A landscape with many valleys, sampled at points; each row gives a point and its height.
From any point a ball rolls to the lowest of the 2 points nearest to it. It stops when none of these is lower. Distance is the straight distance between rows; heights are no part of it.
K482: [-39  -8  24   2 -31 -19   5  -1   5  23  18  25 -37  15 -16  28   0  11
 -28 -14   3 -16   1]  (h 626)
K865: [-16   2  16   7 -10  -1   6 -26 -24 -10  18 -53 -45 -15 -23  17 -23 -22
 -12  27  43 -12  11]  (h 415)
K444: [  2 -25 -23  31  20  36 -29  -3   0  -5 -20 -35   2  34 -30 -42  13 -27
 -17  -7 -17  24   1]  (h 531)
K489: [  1  13 -22 -11   0   6   7   7  13 -22  -2 -27  -1 -10 -10  -3  20 -28
 -13   6   7  -5   4]  (h 305)
K47: [  7   1 -14  22  28   6 -13  -6 -18 -36  -1 -60 -41   4 -34  -2   7 -31
  11  24  31  21   8]  (h 282)
K237: [-10 -20  -9  13   0  -4   6  37  -1   1 -15  73   4  41   5   8   4  42
  11 -27 -33  11  -9]  (h 881)
K457: [  4   1 -29 -18  47  14  14   3  -8 -20 -15 -53   6  -7  -5 -15  36  12
   8 -15   0  18   2]  (h 163)
K232: [  1   9 -15 -12  -4 -11  32 -20 -10  -9   6 -50 -26 -36  -6  46 -14  17
  11  39  57 -20  11]  (h 497)
K508: [ 22  -3   4 -16 -13 -16   6 -19 -18  24   3 -18  11 -35  13  -3 -27  43
  25   0  17 -23   3]  (h 847)
K402: [ 12 -13 -17  12  27  20   0  18  18   1 -16  16  62   7  -4 -10  20 -20
  -4   3 -58  12  -7]  (h 443)
K887: [  8  -5   2  -4  12  -9 -13  11 -15   8  -4  16  14   5  15 -15   0  16
  33 -15 -15   5   4]  (h 723)
K166: [  3   2 -21  -4 -12 -18  17  14  -8  18   1  42 -22 -32 -23  34  -3  57
  17 -13  17 -38   2]  (h 780)
K914: [ 14  20 -29  -2  60 -10   6  11 -14   3  -7 -12 -29 -23  -9  15  36  28
  45  -3  18   7  22]  (h 397)
K995: [-10 -34   2  35 -21  -7 -18  27   2  30 -18   2  10  52 -10 -30   5   3
   5  -1 -43  23  -5]  (h 913)
K921: [-14  23   9 -30 -40  -5  17 -14   4  12  21   7  -6 -33  23  26 -34  22
   4   3  20 -37  -4]  (h 737)
K284: [ 15  22 -16 -33  23   2  26   5  16 -13  -4  12  31 -25  34   9  25  19
   5 -13  -1   8  -2]  (h 197)
K584: [  3   8 -22 -22  11  -2  21  -1 -11 -22  -5 -39  -3 -21   1   5  12  14
  11   3  26  -5   6]  (h 243)
K611: [  7   3  29 -16   2 -11 -19  -8  -6  -1   8  35  14   5  39  -1 -23  13
  23 -13 -11   4  -8]  (h 669)
K641: [ 25  24   7  -8 -18  12  34 -16   2  -8  -7 -44  22 -32  36 -25 -10 -12
 -15  28  41   9 -12]  (h 361)
K978: [ -1   0 -12   8  20   2 -43  28  14  12  -8  27 -53  38 -14   0  31  24
  35 -33 -15  23  -6]  (h 711)
K197: [  0  11 -20 -34   1   1  35  -4   5 -15  -1 -14  21 -35  20  19  18  29
  -3  -7  21  -7   1]  (h 256)
K670: [-32  -4  23  -1 -17  -7  -4  -7  14   7  16   3 -34  23 -21  16   6 -25
 -35  -6  -3  -9   7]  (h 582)
K620: [-19 -14  10  -1  -2 -25  -3 -18 -24   3   5  11 -24   8  -4   9  -9  20
   5   1  26 -14  29]  (h 342)
K196: [-15 -19 -12   6   9  -7   1  32 -16   7 -15  54 -27  30 -10  14  13  55
  18 -37  -7   9  -5]  (h 914)
K744: [ -6 -24   7  19   5 -10   1  27  21   2 -14  78  31  44   6  23  -1  18
  -7 -13 -54  19 -25]  (h 844)
K843: [ 13   1  -1  -5 -23  22  31   0  -1 -30  -6 -17  56 -19  20 -13 -39 -28
 -22  27  -3   2 -27]  (h 432)
K251: [-14   5  38  -3 -31  12  15  -6  16  -5  13  10  33   1  10  -1 -41 -50
 -32  22 -31 -15 -16]  (h 527)
K425: [ 15  12   0   7  22 -14 -10 -16 -15  15   4 -10  -5 -21   9 -18  23  -9
  11  11  22   1  25]  (h 233)
K218: [ 31   8   1   5  13   5  -8  -1 -16  -4 -13 -25  39 -12  32 -48 -10  -1
  41  16  -3  15   0]  (h 802)
K213: [ -8 -10  -2  12  -5  -3  -9  16   8  23   6 -13  -1  -4 -37   2  39 -11
 -17 -18 -24  -2 -13]  (h 188)
K603: [-17 -37  27   9  -8 -15  -6  17  27  -1 -12  43  32  52   9  28 -22   0
  -9   1 -61  20 -43]  (h 809)
K737: [  1   6 -31  16  26   4 -23  21   1   7 -15  -4 -15  14 -20 -27  34 -11
  41   3 -10   6  30]  (h 623)
K115: [-17  -2  33 -23 -16  18  12 -43 -11 -10  18 -18  16  -4  29  -1 -32 -17
 -35   7   7  -1  -3]  (h 556)
K682: [  3   1   9 -23   2   1  15  -1   6   1  10  48  44 -31  19  41   0  30
 -10 -25 -21  -5 -25]  (h 388)
K539: [ 24   8  -5 -30   4  -7   8   3 -10  14   1  12  18 -38  24  12  -9  55
  32 -25   0 -11 -18]  (h 868)
K720: [  8  -2  -7   3  16  11 -47  -5  51  15   0  20 -17  44  -4  -6  27 -22
 -15 -23 -32   6   5]  (h 791)
K920: [ 15  -2  19  13  -8  17  16 -14  -2 -16  -3  10  48   0  17 -18 -40 -51
 -35  35 -14   3  -5]  (h 468)
K340: [ 12   3  10   8  -3  -3 -33  10  -9   2  -6 -11  11  14  14 -41  -7 -11
  39   3 -15   6   1]  (h 768)
K291: [ 12   4 -34   6  46  21   2   1 -10 -35 -13 -64 -22  -2 -25 -12  27 -17
  10  12  23  27   6]  (h 234)
K583: [-15   3  32  12 -16  -4 -14   3  35  28  15  73 -29  39   7  16   0   0
 -33 -26 -24  12 -14]  (h 841)
K652: [ 21  -9 -11  -8  28  11   8   6  16 -25 -17  12  68   5  26  -6  -6 -21
   8  16 -43  15 -11]  (h 400)
K436: [-15 -20   1  18 -26 -19 -13  40   7  22 -10  19  -6  36 -19 -10  12  11
  11 -11 -30   2  -6]  (h 882)
K690: [-25  10  -5 -26   8  -9 -10  -5   4 -27  19   1 -56  11 -11  47  10  -4
  10  -6  24  -3   7]  (h 530)
K286: [ -5 -15 -13  19 -17 -29  12  22 -13  34  -7  31   1  -9 -28  13   4  41
  10  -7  -3 -32  14]  (h 812)
K709: [ -8  24   0 -23  14  -5  -9  -9  21 -10  20  14 -37  -8  -4  35  27 -11
 -14 -15  17  -2   5]  (h 490)
K642: [  2   2 -23 -19  16 -20  22 -17 -13 -10   5 -20 -32 -29 -10  52 -11  43
  34  17  49 -23  20]  (h 528)
K145: [  6  -8 -26  13  43 -15   7   6 -27  27  -5   2 -20 -23 -26  16  31  38
  25  -8  11  -7  28]  (h 329)
K903: [-16  25  26 -14 -39 -11   8   7  13   9  20  24 -16 -11   8  10 -28 -13
   2   5   0 -38   6]  (h 709)
K422: [  4  -4  -2  10   6   6 -50  19  31  21  -6  26 -20  51   3 -15  17   4
  21 -29 -36  25 -12]  (h 756)
K101: [ -3  39 -10 -26 -24   6  31   2  28 -26   6 -24  -1 -27  12   7   5 -25
 -14  21  28 -16   2]  (h 348)
K684: [-36 -30  12  -6 -34 -12  13  -5 -12  15  10  -4  -4   2 -16  26 -12  29
 -24 -13   2 -20  -7]  (h 674)
K114: [-11  -2   5   2 -14  14 -15  -5  31 -10   3 -10 -11  32 -20 -14   5 -48
 -37   0 -19  -7   1]  (h 532)
K228: [ 32   6   6 -13   4   9  34 -15   3   3  -7 -29  52 -37  42  -8   3   4
 -16  17  16  14 -13]  (h 396)
K427: [-25   2  21 -13 -26   9  19 -41 -22 -14  17 -19  -2 -10  19  -3 -43  -8
 -24  21  33 -20  17]  (h 512)
K765: [  5   0 -30  21  33  29 -40   1   8  -7 -20 -30 -13  29 -22 -43  27 -21
  28   3 -18  20  24]  (h 583)
K548: [ 32  26  -7  12  14   4  -1 -12  -2  10  -5 -25  11 -25  16 -38  23 -27
  -1  25  24  17  19]  (h 297)
K87: [ 38  32   1  18  -1  18  11 -14   1  -7  -9 -53   2 -30  19 -44   2 -30
 -14  26  45  24  -6]  (h 332)
K103: [  4  -2  -6   9  28 -27  -1 -20 -23  13   8   7 -27 -18 -11  18  17  10
   7  11  33  -8  37]  (h 208)
K168: [-27 -22 -13   4   7 -21   8  20 -16  -2  -3  32 -45  19 -28  45  12  47
   9 -21  18  -6   8]  (h 941)
K971: [ -4   4 -18  16  39  -7 -32  25  -3  13  -5   6 -49  19 -28   7  40   8
  44 -11  -2  18  13]  (h 668)
K264: [-12   6   2  -4 -17 -15  18 -25 -15   5  20 -33 -36 -31 -20  36 -20  -2
  -1  31  44 -29  19]  (h 463)
K535: [ 10  28 -23 -15  37  -5  -9   7  13  -6   3  18 -27 -11   3  12  40   3
  17 -13  17   7  17]  (h 446)
K149: [-28 -12  19  -1 -31 -13   7 -21 -24  -6   6   1 -11   8   1  -4 -38   4
  -6  19  26 -26  28]  (h 447)
K201: [  0 -19 -16  26  10  13  -5  18  -4  18 -10  -4  35   5 -25 -24  28 -13
  -9  -3 -39   6  -1]  (h 339)
K432: [  7  -6  16  33  -6   3 -11 -26 -34   1  -4 -15   4  -3   0 -49 -18 -20
 -12  21  20   6  22]  (h 340)
K595: [ -8   9  -3 -19 -30  -9  15  -4   2  15  13  34 -14 -34  -5  41 -18  42
   2 -14  19 -39  -3]  (h 759)
K800: [ -3  10  15  -4   8   4 -30  -1  41  12  14  55 -28  32   2  14  19 -12
 -21 -32 -21   7  -4]  (h 817)
K484: [  0 -16  -3  29  -7  24 -28  -3   6  -8  -7 -25  -7  35 -26 -41  -6 -45
 -29   4 -11  11  -2]  (h 478)
K501: [ 34   8   7  -3   4  25 -15 -13  20 -11  -4 -32  40   1  25 -28 -12 -43
 -10  11 -24  22 -31]  (h 424)
K837: [-10   3  -8  19 -20 -25  -4  44   2  25  -5  39 -32   6 -29  12  15  19
  21 -10  -6 -20   0]  (h 846)
K693: [-10   4   4   2   2  -6 -13   2  -6 -22   9 -47 -49   8 -36  14   5 -31
   9  17  23  -1   0]  (h 344)
K179: [  9  -3  -6 -29  23   3  24   6   7 -23  -7  31  58 -10  33  21  -6  15
   7  -9 -29   7 -18]  (h 296)
K153: [ 17 -16  -3  43   5  18 -11  -8 -40  -5 -18 -18  28   0  -5 -63 -19 -16
   0  18   5  21  10]  (h 227)
K469: [ -8  22   3 -28 -39  13  29   4  21 -27   7 -22  29 -22  15   5 -20 -22
 -15  14   2 -17 -18]  (h 383)
K937: [-16 -30  24   2 -33 -17   1  12  -7  29   6  26  18   8   1  22 -16  36
  -8 -20 -26  -7 -25]  (h 725)
K703: [  8  -8   3  21 -13  34 -13 -10 -12 -19  -2 -38  -2   8 -19 -40 -22 -43
 -42  -2   5  19 -22]  (h 421)
K260: [-30   7  29  -4 -44 -12   7  14  17  18  16  52 -14   9   1  23 -25   2
 -13  -9 -12 -30  -3]  (h 675)
K582: [-12 -22  37   0 -19 -12 -10   3   8  20   2  31  22  28  14  15 -19  -3
 -11  -7 -41   8 -28]  (h 770)
K162: [ 30  10  -2  14   3  35 -12 -15   0 -18  -7 -46  12  -6   5 -51 -12 -39
 -23   9  13  31 -20]  (h 371)
K727: [ -1 -11  25 -15  -1   2 -12 -26 -11 -16   8  -4  20  15  31 -13 -20 -11
  -5  -5  -5   9   0]  (h 608)
K187: [-14  -5  -5 -17   5   1  17   0   7   1  10  25  20 -26  -7  39  25  33
 -24 -37 -14  -9 -14]  (h 451)
K14: [ 16  11  12  14 -10  11   5 -14  -8 -14   0  -3  20  -1  16 -40 -28 -45
 -21  30  10   2  17]  (h 416)
K198: [ 29  -1   7  -5   1  -7   2 -13 -28   7  -6 -33  30 -29  26 -32 -18  28
  33   8  11   0   1]  (h 824)

For each start below, name the point where the ball stops.
K218 -> K103
K232 -> K457
K709 -> K103
K843 -> K584
K690 -> K457
K641 -> K103
K642 -> K457
K115 -> K103

Call two points neighbours if one is among the 2 nearest of the other. Go from one point of each pair to the other, from neighbour to neighbour, staying as low as possible. Name the highest point that can't be avoided.
K213 / K457 -> K402
K284 / K457 -> K197
K153 / K457 -> K920
